Points, in no order, along strands that fork and pass close to each other.
(in the rows, 128 means zero)
Two points are linked if the straight distance between their rows is under 165. Some points are linked to none.
sike: [145 130 117  90 115 187 135 112 134  85 121 120 140  77  97  96 131  87
 163 120 126 152 121 146 177 157 136 136 122 140 171 101 125 136 121  85
 140 107 173 153 129 126 128 120 130 130  55 106 123 133 147 114  82 121
  95 120 122 150 123]
gos: [134 108 124 123 100 123 161 141 183 101  93 130 130 141 107  84 113 108
 150 105 162 181 121 186 102 116 141 117 167 168 114 152 156 141 149 117
 140 141  69 138 166 139 101 161 176 109  93 111 170 112 131 184 116 152
 164 106 119 135 128]
Gol: [131 125 141 144 159 116  98  98 105 136 112 117  95 117 132 172 135 130
 127 147 115 115 151  99 137 111  92 120  88 113 130 101 111 114  96 146
  96 130 107 131  89 127 136 123 116 160 179 128  92 143 174 116 131 136
 141 140 145 131 126]
mado: [107 111 121 136 124 134 127 122 144 114 159 108 173 132 133  93 102 135
 136  87 148 142  92 159 165 142 154 164 196 142 116 140 108 156 132 132
 135 142 165 135 140 103 137  87  96 118 128 137 123  97 128 119 101 143
 175  93 143 168 123]
nimo: [135 133 134 130 133 138 103 118 121 118 142 141 125 116 165 132 114 123
  61 145  50  69 137  88 147 152 150 140 111  84 151 131 148 130 142  96
 173 129 194 154 118 114 127 153 167 128 132 129 106 123  89 101 139  90
 130 156 147 163 115]
gel: [168 140 161 145 114 123 105 115 143 172  79 135 133 128 129 147 152 116
  95 113 158 130 137  89  83 113 170 131 113 126 111 153  86 135 161 149
 107 139 107 111 156 127 116 179 181  88 131 155 139 139  86  96 120  88
 134 191 113 115 163]
Kazop: [173 181 111 152 115 103 166 158 143 153 156 145  90 147 123  91 148 149
 134 126 125  95 140 134  98 128 164 127 101 157 107 126 119 135 155  86
 139 161  98 123 139 145 138 143 167 131 139 103 148 143 101 117 166 135
 128 144 110  87 180]
Rebet: [136 117 103 113 122 180 175 138 171  90 112 132 154 120 129  93 113 121
 135 158 152 134 129 165 128 128 117 144 119 148 136 109 157 124  90  90
 139  99 115 167 111 143 144 149 160 116  58 107 150 104 151 159  90 149
 113 116 137 128  87]
Nese: [ 82  93 169 101 112 153 110  97  92 114 119 161 116 136 135 169 151 119
 101 108 112 144 115  97 107 116 124  99 179 103 132 149 135  95 139 207
 110 129 121 116 103 138  86 106 114 118 149 156  73 136 120 158 169  62
 120 138 126 158 107]
vofev: [135 119 110  85 126 160 125 111 126 107 130 130 157  76 134 100 137 100
 134 132 108 110 134 113 155 147 129 128  88 124 184 114 131 141 115  95
 166  88 182 144 123 143 109 125 131 135  63 128 118 129 142  98  71 125
  84 142 135 138 120]
gozes: [152 164 107 117 141 155 100 139 141 132 109 108 105 119 140 147 119  96
 168 155 138 133 153 125 170 128  60 107 111 113 154  83 105 147 109  60
 121 128 184 117 139 114 107 126 142 178 139 105 135 151 115 102 172 147
 102 124 107  86 150]
Sofop: [171 137 113  90 144 125 115 121 142 126 153 133 136 111 145  66 115 114
 181 102  89 130 138 163 155 174 146 120 158 135 168  96 116 153  83  83
 143 121 252  94 144 105  79 137 102 138 154 127 128 125 142 109 128 112
 138 121 130 126 153]
zav: [111 112 121 146 100  92  62 128  99 119 137 156 119 167 116 180  94 137
 106 156  52 120 121 101 138 121 118 121 131 106 122 156 162 108 141 146
 105 118 100 129 109  58 114  88  98 144 183 140  84 142 146 117 199 108
 163 118 147 156  89]
pago: [148 117 130 134 122 158 158 148 158 151 117 155 125 127 162 114 141 156
 146 160 128  79 159 117 107 115 133 134  73 162 143 108 139 137  91 115
 154 117 112 138 109 170 114 179 170 115 120 120 151 102 162 133  77 144
  97 140 123 126 113]
lem: [131 118 103 128 127 143 143 114 112 120  89 129  97 118  97 151 151  96
  92 117 125 136 115 130 120 115 122 116 112  84 111 158  91 119 139 140
 111 136  76 169 111 156 166 128 174 127 132 114 116 164 139 109 121 109
 136 141  92 164 138]
kive: [ 87  98 106 130 124 140 142 122 119 100 161 108 179 138 114  76 104 155
 112 102 129 147  98 152 181 154 158 147 220 147  96 172 113 127 124 128
 143 151 184 153 123 118 157  91  99  87  97 145 112 122 126 137 112 147
 153 100 134 163 133]
vofik: [154 164  87 158 135 160 161 130 173 115 152 142 134 109 164 114 143 118
 134 145 134  97 121 171 113 110 137 158  88 102 106  48 130 145 123  91
 113 124 128 125 124 106 115 133 130 165 161  99 187 138 117 101 131 136
 148 147 116 112 140]
fur: [152 125 140 120 155 105 133 117 105 138 145 122 104 123 124 118 145 148
 130  91  95 117 159 144 134 161 169 124 141 156 134 139 108  96 113 129
 142 143 200 130 121 135 134 140 132 128 143 110  96 122 157 136 115  95
 114 128 133 155 133]
Genu: [123 139 158 138 107 132  93 110 109 102  97 120 122 163 153 182 127  82
 101 105 111 169 132 120 136 139 101 113 180 101 134 187  86 109 162 139
 139 112 157 134 167 146 148 125 182 141 120 117 129 133 104 118 153 110
  85 126  85 136 126]
buze: [139 143 111 133 114 165 154 143 145  99 148 120 134 133 103  99 116 126
 126 117 143 147  90 152 169 141 144 163 145 113 116 103 141 151 147  75
 123 136 137 165 130 114 168  91 131 121  79 102 151 143 109 117 120 146
 139  99 125 128 147]
boro: [ 75  95 129  93 174 125 170 114 120 129  91 123 116 123 110 126 119 154
 132 151 132 128 138 144 115 111  94  81 153 138 130 138 175  92  82 178
 122 142  79 151  70 170 127 124 107  74 125 133 105 120 163 182 102 122
 114 115 148 142  98]
Sobu: [142 134  92 150 135 162 142 120 145 122 147 137 128  92 163 116 140 128
  75 148 109  74 110 153 129 119 139 171  63  78  94  84 124 138 137  85
 131 135 112 161 100 114 135 124 150 155 143 110 146 140 110  86 133 128
 165 148 142 134 141]
Rir: [107  87 128 112 163 143 116 103 120 111 105  93 127 121 129 166 123  97
 121  96 171 169  96 176 145 118 106 115 185 120 110 130 103 112 127 183
  99 113 138 124 129 113 127  94 104 140 134 125 101 122 133 128 134 115
 139 100 126 154 103]
keziz: [109  99 119 127 118 126 170 147 174 106  97 124 155 152 120  79  99 133
 155 125 151 162 129 186 125 115 128 132 165 170 119 156 156 119 112 101
 139 132  99 157 136 123 113 146 155 101  82 115 143  96 159 183  84 146
 137 111 146 149 100]
noge: [122 139 123 144 118  90 148 125 132 130 158 121 147 150 135  75 122 148
 116  96 133 107 136 161 138 159 181 154 160 160  91 187 109 121 181 104
 138 179 145 152 141 121 150 132 133 132 134 133 129 120 112 142 159 144
 154 131 144 137 175]
Duno: [157 170 151 119 118 128 115 157 116 131 168 107 151 143  90  90  92 120
 190  98 146 169  85 142 168 147 124 156 161 142 162  69 153 183 129 113
 141 127 170  73 165  96 121  98  71 111  94 118 132  88 112 130 114 122
 138 100 128 112 127]
noviz: [151 143 148 106 124 153 153 141 135 104 106 104 103 117  67 154 155  98
 150 150 169 215 104 114 132 120  89 104  95 131 164 100 145 121 125 153
 116 124  92 133 113 175 152 125 162  96  55 112 123 166 139 168 141 131
 118 101 117 110 157]
pivi: [119 135 172 129 109 122 167  87  94 137 136 174  93 157 104 155 182 119
 103 125 134 118 145  61 142 119 134  86 131 136 144 148 115 104 114 178
 130 179  96 124 106 188  88 128 137  88 145 137  81 162 145 167 163 106
 121 126 124 134 161]
rek: [126 127 117 110 149 118  96 110 107 130 120 113 133 148 158 141 117 107
 145 116 144 118 145 123 162 141  86  92 178 143 149 123 110 119  95 142
 121 131 190  95 131 109 117 109 111 155 145 137 100 128 127 137 168 146
 113  92 126 103 126]
kege: [165 156 130  89 117 179 144 132 142  83 115 125  97 108  66 144 156  88
 174 143 158 197 108 140 157 135 101 117 115 132 171  63 139 112 117 115
 114 130 123 127 124 152 125 117 140 116  63  97 126 170 137 153 147 127
 101  96  99 115 144]
luz: [101 106  93 138 105 122 107 128  99 135 121 147 122 161 132 162 112 119
  82 125 105 111  92  95 164 126  89 117 150  64 121 170 132 127 141 110
 132 124  99 147 112  83 165  61 119 158 145 144 128 162 124 104 179 151
 151  83 122 134 135]
robi: [135 154 110 121  82 188 165 139 156  59 162 154 144 118 114  83 128 136
 145 141 123 129  82 148 172 147 170 180 158 118 120  74 160 155 141  74
 128 144 121 178 111  95 147 114 103 103  93 111 169 142 126 127 119 134
 157  99 125 137 155]
Gaba: [ 72  92 139 130 163 154 139 102  94 116 112 142  98 131  96 150 171 143
 109 128 105 110 140  93 129 125 108 121 145 120 100 157 109 101 108 181
 124 157  60 145  87 155 139 135 119 111 189 155  67 174 164 157 129  83
  93 183 112 160 108]
neto: [ 73 105 159 100 138 139 110 103  86 111 113 136 137 167 157 170 139 111
 105 125 127 135 124  94 124 118  92  82 194 121 131 151 128 105 136 197
 120 118 125 107 120 143 104 101 122 144 136 157  90 133 113 169 195 108
  93 119 130 101 113]
dab: [ 87 106 121 138  99 111  86 140  94 124 133 156 129 181 127 177 101 120
  83 154  75  99 117  84 136 121 100 112 156  70 133 183 158 112 158 138
 138 107  99 139 113  81 144  92 126 160 159 154 124 140 100 116 205 127
 147 118 125 137 102]
Rel: [113 119 128 157 102 119 121 115 116 164 111 170  97 142 128 150 154 135
 111 160 129  80 142  68 108 112 130 108  88 111 131 158  99 126 128 155
 134 145  46 132 124 152 112 143 134 126 185 145 114 142 145  85 127 136
 153 148 115 143 146]
geru: [ 97 127 123 128  87 143 167 111 134 118 144 187 153 116 170 104 155  99
 104 131 127  82 102 117 105 114 165 114 113 128 132 138 107 140 151 125
 153 123 115 143 144 129  97 117 141 140 124 133 146 109  98 106 106 151
 139  97 133 128 144]
Des: [145 127 139 114 131 166 115  97 111 100  91 128 110 125 159 177 137  59
  95 100 125 159 109 156 140 139 102 102 165 103 112 144  67 125 146 126
 131 119 159 146 159 141 122 123 188 137 111 112 124 137 116 118 136 116
 106 104  84 126 132]
Goru: [155 142 159 170 146  61 102 157 122 157 137  75 116 144 110 134 117 152
 165 116 144 158 175 134 107 127 124 152 108 180 116 148 115 116 130 126
 126 129 134 113 164 128 160 150 133 129 141 120 131 112 133 139 111 151
 112 149 116 111 126]
dasob: [179 146 141 131 150 153 155 180 172 145 135 108 105 113 120 138 117 164
 164 159 142 158 141 163 107 119 122 155  82 133 139  65 172 133 121 103
 124 114  98 119 121 161 150 160 140 123  83 101 157 123 138 166  96 138
  94 143 136 108 115]
Tud: [156 142 118 146 105 126 154 150 155 113 126 117 109 133  80 110 121 136
 128 107 122 163 109 156 142 136 146 156 120 115 124 129 134 138 161  95
 109 134  94 162 136 133 182 111 145 126 103  90 156 143 138 114 120 133
 146 122 126 152 148]
Zud: [136 160 138 153 108  86 144 140 122 139 153 130 138 150 132  91 145 140
 129 107 118 108 143 118 116 141 176 144 114 167 122 177 107 124 166 107
 145 159 143 144 162 136 145 142 163 137 116 129 133 107 116 135 137 135
 115 133 130 128 163]
goni: [150 129 145 151 118 119 102 138 144 166  75 118 148 103 113 149 139 130
 113 137 150 154 125  95  97  93 151 143  73  95 120 147 107 147 151 143
  91 111  89 117 129 118 145 171 158 104 126 155 163 144 113  78  95 107
 158 185 136 127 133]
vuko: [131 124 153 164 116 121 101 145 135 159  90  88 140 119 132 155 147 128
 111 122 169 156 143  81  73 122 135 127 111 156 111 179  84 130 150 161
 147 132  98 129 183 147 139 172 196 109 107 148 149 145 105 115 103 129
  93 172  92  86 153]
sesa: [124  90 112 100 162 100  96 121 119 129 148 114 147 104 154 123 112 151
  82 128  72  96 133 114 123 154 127 133 108 104 128 125 157 105  97 136
 147  85 193 128 108 125 122 120  84 133 116 150 102 122 150 102 100 112
 119 147 164 144  99]
bele: [147 145 135 145 125 122  87 121 107 120 127 122 102 118 119 157 123 121
 128 110  70 148 140 106 165 143 113 147 100 103 156 131 121 110 140  85
 131 128 162 149 128 106 151 113 139 149 120 102  99 138 157  96 102 106
 117 134 123 176 119]
tefa: [ 73  87 117 111 136 138 158 124 137 135  90 143 138 114 112 120 143 150
 138 147 140 129 122 132  96 107 136  94 134 116 129 156 166  98 136 161
 136 126  72 138 112 171 118 121 133  80 100 143 125 105 116 162  76 114
 125 127 149 164 100]
kase: [133  68  97  90 199 119  95 117 119 129 139 102 126  90 144 137  97 150
  88 103  97 112 123 163 138 152 108 131 138 115 114 106 148 111  82 165
 117  93 196 131  93 112 123 112  57 138 129 143 102 127 167 105 123 100
 139 142 157 147  88]
zana: [119 105 112 135 137 133 139 100 129 113 109 134 124 100 139 127 147 115
  75 107 125 112 116 152 111 120 170 133 131  92  89 162 106 127 171 140
 121 141  84 162 125 125 130 133 164 134 134 132 122 131  99 114 120 102
 165 164 143 166 132]
poma: [ 72 131 158 111 102 106  82 136  85 135 135 174 155 150 145 150 126 139
 112 164 106 111 119  61 101 105 130  82 134 118 166 148 167 125 130 165
 136  84 149  90 125 111  95 114  91 111 120 174 114 110  89 122 150  93
 139 119 166 128  88]
Depu: [170 162 123 119 126 161 161 177 172 140 164 127 138 136 128 107  98 167
 174 161 121 140 132 163 110 151 130 168 119 143 136  53 179 144 113  83
 143 115 119 112 128 141 136 155  86 132  79  95 178 114 153 185  99 158
  90 121 143 110 132]
ful: [112 119 154 143 120 144  89 131  99 130  94 118 126 175 132 181 133 124
  94 120 125 156 136  74 113 129  96 118 172  91 115 200  99 112 162 160
 135 121 116 120 153 154 157 143 185 125 131 148 102 157 100 135 154  81
  65 175  91 116 125]
bakig: [145 160 154 155  70 118 136 171 161 134 107 113 151 108 118 110 132 107
 128 131 149 180 121 118  89  98 156 147  76 127 134 143 125 190 169 129
 101 111  88 107 161 127 150 175 164 132 106 154 206 118 106  97 115 128
 161 177 129 100 149]
nika: [124 131 150 158 124 131  84 130 100 153 113 126 130 164 138 157 138 155
 103 133 118 113 153  53 112 132 143 132 139 122 117 186  96 106 150 136
 139 132 145 121 158 135 142 159 182 124 143 143  94 134 108 106 136  79
  81 194 113 135 118]
fuzo: [153 133 113 122 171 123 142 134 130 142 127 121  80 120 126 145 128 138
 106 118 149 114 108 164 133 114 116 116 119  88 119  78 135 130 130 119
  87 135 116 119  99 116 136 102 122 143 146 115 113 145 104 125 165 116
 152 118 140 118 133]
tor: [127 109 115 133 134 128 147  85 115 131 125 151 112 115 145 124 155 112
 104 100 126  90 144 163  99 132 185 123 152 133  97 179  88 108 149 133
 134 145  96 141 135 126 110 130 150 141 190 120 125 130 125 113 136 105
 170 143 118 157 141]
fir: [162 162 108 123 113 161 173 164 183 120 184 137 165 145 138  87  97 151
 186 160 134 131 107 161 134 162 146 180 146 133 120  35 160 167 110  96
 139 136 121 104 134 111 121 140  76 128 108 108 201 101 137 167 112 158
 114 119 130 113 144]
kipes: [109  79 117 105 157 114  97 119 108 132 132 132 167 115 157 124 152 165
  96 137  97  79 142  80 107 139 132 113 103 118 133 133 139 106  86 166
 148  87 172 110 122 145 107 144 100 118 150 162 100 123 139  93  78 104
  99 170 151 131 100]
Dit: [148 122 145 134 205 106 109 113 109 155 107  72  89 104 129 169 132 159
 125 130 151 115 173 130 122 118 104 136  98 137 104 108 125 116 101 156
  96 129 115 119  91 134 148 149 137 122 161 141 103 126 137 141 131 119
 107 169 124 112 127]
lepib: [132 132 112 142 140 142 125 111 127 121 153 124 140 106 174 105 127 137
  52 143  92  68 137 130 136 141 153 171  80  99 103 117 114 130 144  84
 149 148 159 170 102 115 138 142 158 145 126 128 116 136 118 102 132 114
 150 160 148 145 142]
Pev: [141 149 145 150  91 134 150 163 183  93 130 128 161 114 146  93 128 106
 142 121 154 144 131 148  99 107 144 161  88 147 118 137 117 170 169 120
 116 131  78 137 166 138 136 172 170 148  99 137 198 104 119 132 125 140
 145 154 122 108 156]
Mesut: [ 68  82 132 100 200 130 148  98 107 129 106 110 109 108 120 147 137 164
 112 129 120 107 143 108 117 124  98 104 145 146 108 122 152 111  86 203
 103 135  73 144  66 155 135 119  89 114 166 160  97 132 171 170 139 114
  98 152 142 134 100]
pav: [131 145 112 129 130 137 101 108 106 128 106 130 111 145 156 161 134  86
 137 130 136 104 157 106 161 133  66  91 135 134 135 132  85 125 108 109
 134 140 172 128 142 131 120 121 159 172 147 121 111 142 137 115 169 160
 107  97  98  92 150]
peg: [114 143 133 155  90  71 102 140 115 163 134 168 113 141 117 144 136 146
 132 161 118 114 144  86  92 106 140 115  81 124 135 168 127 133 143 119
 122 120  90 109 135 124 129 119 109 144 167 149 135 125 131  91 124 152
 167 132 142 118 133]
depig: [148 130 158 139 148  93  94 114  89 158 133 125 106 145 132 143 149 177
 121 124  93 109 176  95 104 138 169 140 130 155 119 158 108  92 128 146
 128 126 156 111 118 121 128 160 136 116 169 141  81 123 134 121 128  74
  95 188 128 156 119]
ropi: [161 144 119 101 132 115 122 129 120 136 160 128 134 125 131  81 121 136
 161  97  83 123 138 136 160 172 149 129 141 151 156 117 123 129 106  89
 154 129 226 120 136 125 129 128 107 131 113 118 111 127 157 122 105 135
 111 101 135 133 152]
fugop: [157 178 139  93 137 145 103 145 127 117 127 100 120 123  99 128 102 112
 203 132 149 180 100 147 187 138  87 120 151 116 188  38 150 170 115  98
 117 133 168  77 135 104  92  94  65 135 109 119 117 134 126 122 149 128
 122 113 133 106 134]
Mulaz: [ 77  95 121 104 113 131 154 118 122 141 125 164 148 104 145 125 149 121
 118 136 140 100 103 117  93 108 152  97 117 111 157 130 150 117 131 166
 139 110  94 120 119 149  89  96 102 108 121 148 125 108 108 128  97 128
 155  93 155 150 112]
zibu: [125 119 155 152 148  91 113 162 127 154 132  69 142 111 127 139 140 147
 150 124 179 156 159 103  88 124 132 133 105 178 123 151 126 117 134 150
 151 129 127 120 167 145 146 154 166 109  93 139 138 119 106 155  98 136
  87 146 117  99 122]
gufo: [153 125 134 122 162 136 155 166 148 139 106 100  89 115  98 144 125 151
 154 163 170 158 130 151 114 114 103 118  93 124 133  94 161 123 120 132
 117 133  74 140 103 167 159 142 160 102  87 109 137 144 134 169 124 142
 113 118 128 102 131]
milot: [ 99 102 141  99 132 123  69 128  99 129 119 158 167 131 155 153 132 145
  90 158 106  99 130  70 105 109 134  93 126 117 139 117 153 116 102 176
 126  83 169  88 120 114  84 148 105 101 144 177  98 117 104 113 132  80
 122 151 156 132  74]
mup: [149 149 130  89 170 134 107 141 129 135 113  78 114  99 121 135 102 110
 165 146 151 152 138 146 168 134  63 109 113 115 177  69 142 145 111  92
 117 117 187  97 120 132 102 119 108 151  90 122 111 141 109 127 161 131
  97 133 140  90 123]
Gede: [ 92 118 117 125 110 101 151 121  88 119 111 126 123 152  83 149 159 134
 107 110 137 164 129 117 116 122 105  76 164 144 101 210 112  92 145 166
 142 147  91 143 164 157 129 129 154 100 106 120 114 170 100 182 147 143
 105  93  98  92 147]
Kegul: [154 134 153 131 132 106 108 125 151 120 139  90 167 113 119 100 118  96
 192 100 149 162 155 174 137 136 129 166 120 180 138 100 101 134 108 130
 119 116 183  99 171 123 113 155 110 138 139 116 140  81 156 135  86 137
 136 125 121 140 104]
pegod: [165 147  98 140 148 160 156 140 172 115 150 110 145 100 162 101 150 112
 156 130 148  94 148 174 123 128 134 160  85 152 111  55 122 146 106  95
 127 126 165 117 136 130 109 169 147 160 133 102 181 122 122 131 131 149
 111 150 108  90 133]
Tabo: [126 111 146  99 149 155  99  86 110  99  85  98 121 118 156 177 130  59
 120 110 166 185  90 176 146 137  83  98 184 114 128 122  78 113 125 165
 124 113 156 111 142 134  97 105 131 135 109 132  99 130 123 140 143 120
 108  88 117 122 114]
Lorof: [159 172 100 159 105 125 128 139 136 160 172 147 121 158 148  87 112 172
 122 128  89 102 105 139 141 154 163 169 141 111  93 106 122 145 140  57
 140 170 144 131 121  97 152 100 100 142 152 107 143 151 115 105 166 163
 158 112 126 121 178]
tinu: [120 132 133 146 109  78 127 136 130 180 147 154 127 129 151 115 104 175
 145 157 103  90 155 128  85 107 128 135  92 141 128 134 154 123 114 111
 133 120 111 114 106 125 125 130  68 133 182 139 146 106 148 131 101 181
 148 114 161 118 121]
dotod: [113 118  89 142 124 115 163 120 119 123 139 119 139 153  87  93 120 157
 117 100 130 137 125 152 155 144 157 128 192 146  82 198 116 101 138 114
 130 167 147 165 144 129 163 112 138 101 111 124 116 139 111 158 136 152
 137  99 126 138 140]
lilur: [129 157 148 135  80 121 147 149 158 105 179 138 168 140 116  77  97 109
 155 117 150 156  74 140 146 125 156 182 125 110 124  80 154 193 170 101
 117 139 111 115 155  76 123 114  76 128 134 118 189  95 105 116 121 133
 178 119 138 109 154]
mamu: [100 116 127 139 108  99 107 115 143 127 163 122 184 133 130 100  85 126
 153 104 152 139  99 146 132 126 148 161 171 142 115 140 117 161 130 139
 109 116 156 101 151  77 110  98  62 131 169 138 133  86 133 108 107 149
 182  99 140 157  91]
befa: [138 123 147 132 125  95 147 150 152 170 122 141 137 136 172 109 120 164
 164 148 123  97 170 141  88 104 132 139  88 155 135 126 160 134 100 115
 145 118 108 111 116 148 107 163 125 121 160 131 156  82 157 144  81 163
 117 128 142 116 116]
Tazu: [140 139 123 123 140 125 112 119 123 130 156 159 108 139 161 123 102 126
  86 124  49  63 133 119 149 163 143 118 155  94 153 128 150 109 136 104
 167 129 205 136 103 110 145 139 143 135 158 118 124 127  79 113 183 105
 140 112 134 152 114]
ged: [112 125  80 135 100 156 158 120 107 112 118 161 121 141  99 134 132 110
  93 127 118 116 103 111 156 118 101 111 127  90 110 165 107 112 123 105
 131 136 103 179 119 128 170  89 152 129 117 114 123 167 137 101 126 163
 135  80  98 137 145]
ziviv: [153 161 137 129 112 115 155 125  95 144 129 163  76 167 103 147 158 120
  99 115 130 116 145 100 138 121 131  90 117 130 133 161 102 114 137 131
 131 168 109 134 128 168 126 133 178 110 126 116 104 164 119 136 170 110
 116 119  93 117 171]
dugop: [149 173 135 129  90 150 133 158 133 126 188 127 157 143 103  90  99 126
 188 134 141 159  76 126 164 150 137 175 152 118 133  47 171 197 140  93
 143 128 138  91 151  83 131  98  53 123 104 114 178  94 117 122 103 145
 132 119 125  99 146]
Guk: [136 124 115 153 110  89  86 125 119 144 144 139  92 119 114 172  88 157
 110 149  69 122 118 128 121 116 118 129 111 114 120 134 151 118 135 136
  89 129  70 122 102  74 131  97  56 146 184 128  89 149 163 109 163 141
 182 103 165 147 118]
gor: [ 68  75 111 152 137  91  87 126 123 135 121 112 156 125 137 149 117 156
 130 159 133 123 143 118 100  97  97 136 115 133  90 158 138 104 119 150
 107  92 107 117 107 107 140 104  62 151 177 155 139 108 144 111 111 152
 130 146 150 135  68]
zik: [100 107 124 131 120 106 134  90 107 146 117 162  99 137 132 141 161 141
 125 124 133  84 163 109  99 123 159 107 140 149 119 180 109 100 129 157
 136 148  66 119 125 147 102 130 125 131 209 138 110 127 140 119 139 126
 133 132 106 143 139]
Gom: [161 161 118  95 112 177 131 149 128 102 137 107 126 104  72 105 125  98
 196 128 145 169 115 134 175 160 120 139 126 156 183  81 153 149 124  75
 148 108 152 115 151 123 120 114 110 128  39 102 143 143 125 148 119 124
  68 112 114 104 135]
Dopud: [150 153 141 138 119 120 113 115 118 131 130 151  95 110 130 164 127 135
 133 158  88 119 125 113 134 114 103 121  80 106 158  70 134 120 105 125
 102 143  97 121 100 114 117 110  92 151 182 108 100 148 173 108 132 144
 164 101 155 133 136]
lol: [102 117 132 109 175 125 131  89  99 129 114 111 125 146 148 161 118 108
 115 114 147 123 117 102 151 124  88  80 188 144 125 120 139 126 105 185
  95 137 129 113  98 120 112  90 112 156 137 144  99 139 135 169 211 145
 118  95 146  85 119]
kef: [168 175 123 137 126 127 154 155 127 139 151 151  79 150 129 121 163 118
 123 120 136 103 136 122 117 127 137  92 111 164 127 108 112 121 129  98
 153 161 150 124 152 141 117 150 193 129 115  99 123 154  97 135 175 126
  95 118  81  83 173]
Vizem: [ 95 145 168 139  92 106 104 143 101 162 127 165 129 144 122 159 152 138
 129 155 122 136 120  48 109 105 137 106  96 106 168 151 140 134 139 139
 130 116 123 107 141 124 118 117 127 111 112 160 121 122  99 110 117 107
 144 136 143 127 128]
ridon: [147 129  89 105 138 189 173 133 178  84 147 126 166  93 152  78 129 113
 132 143 151  98 136 187 135 152 133 151 114 155 120  72 126 139  98  97
 141 118 165 145 119 145 131 166 145 139  85 108 168 127 135 147 112 155
 115 127 128  99 130]
suron: [114 140 136 137  94 110 142 116 120 146 134 166 143 134 170 123 149  86
 136 124 150 104 128 122  90 103 141 101 121 154 136 140  95 135 132 138
 138 117 131 105 169 125  93 124 134 146 150 137 145 107 100 120 119 159
 131  93 111  89 140]
Vese: [143 126 118 136 102 123 162 141 172 116  92 126 113 123 104 101 136 112
 130 110 147 161 130 172  97 122 155 117 124 134 122 147 136 147 167 126
 122 134  59 142 140 158 138 146 173 120 110 111 169 133 121 136 121 141
 157 133 113 142 148]
ros: [113 142 138 136 104 109 133 123 159 111 164 131 185 125 128  89  87  99
 134 108 174 151  74 163 132 105 145 163 133 116 108 113 131 188 164 120
  97 121 129  98 156  76 102 119  81 137 160 128 173  89  99 110 122 148
 200 109 149 123 118]
sov: [ 91 107 117 135 151 147 165 103 104 109  90 144  94 138  91 148 152 111
 109 158 124 115 137 112 134 111  87 111 131 106 106 164 109  97  94 157
 124 154  55 175  91 172 147 146 151 100 161 132  88 165 169 146 109 120
 109 144  96 155 114]
pigis: [148 139 166 167 130  66 117 161 161 150 131  82 148 150 117 106  96 136
 188 114 153 161 156 165 108 121 123 168 124 185 120 136 129 134 126 124
 126 127 118 114 169 124 133 160 116 128 147 112 163  79 146 155  95 159
 138 134 131 123 109]
mir: [126 117 115 121 120 192 153 126 153 120 132 152 146  96 150 114 144 127
 126 157 134  79 142  91 129 129 137 131  61 139 151 113 116 140 111 126
 157 105 140 143 119 166 122 165 169 129  75 131 143 115 146 103  72 141
  91 140 120 134 116]
bikiz: [104  73 105 111 181 129 106 124 114 134 134  97 126 129 124 145  96 149
 109  89 141 133 116 166 147 130 113 142 186 131  98 129 125 117 115 180
  99 117 170 132 108  95 136  98  80 146 132 139 101 114 143 119 146  96
 137 129 139 156  80]
detug: [ 65 115 125 133 128  82 117 142 125 155 107 116 112 131  97 153 120 155
 143 133 148 178 106 115 111 117 101 102 114 107 135 173 173 133 159 160
 105 116  72 109 114 133 154  86  76 140 113 155 143 125 126 129 137 141
 163 119 156 127 118]
tetod: [142 104 152 119 206  88 121 120 125 148 117  64 111  95 143 142 129 166
 136 106 150 127 183 174 113 123 134 140 122 171 112 112 139 108  84 173
 107 114 146 109 114 137 134 156 112 106 167 133 119  95 139 141 115 119
 107 161 124 125 109]

Follow the links from the first point to the second, and from the first to the third. Name the last point that the two ways share.
neto; gufo; ziviv | dugop
Dopud; Mesut; Rir | lem
gel; robi; keziz | Vese
poma; zav; mup | peg
sesa; sike; Mesut | peg

A fork is a point with three links, a tip a point with one. Leave the first point through the second and follow the links. Name the first fork or tip that comes.
Nese; neto | dugop
fir; Depu | peg
pigis; Goru | Vese
bikiz; Rir | Sofop
Mulaz; tefa | lem
Duno; fugop | Nese
luz; dab | tetod

A fork is a point with three links. Follow the links from the first point to the second and name the forks in between, in order.
mir; Dit | peg, lem
Pev; lepib | Vese
noviz; tor | peg
Dit; Vizem | lem, peg
sov; peg | lem
pago; kive | dugop
ros; Vizem | dugop, peg
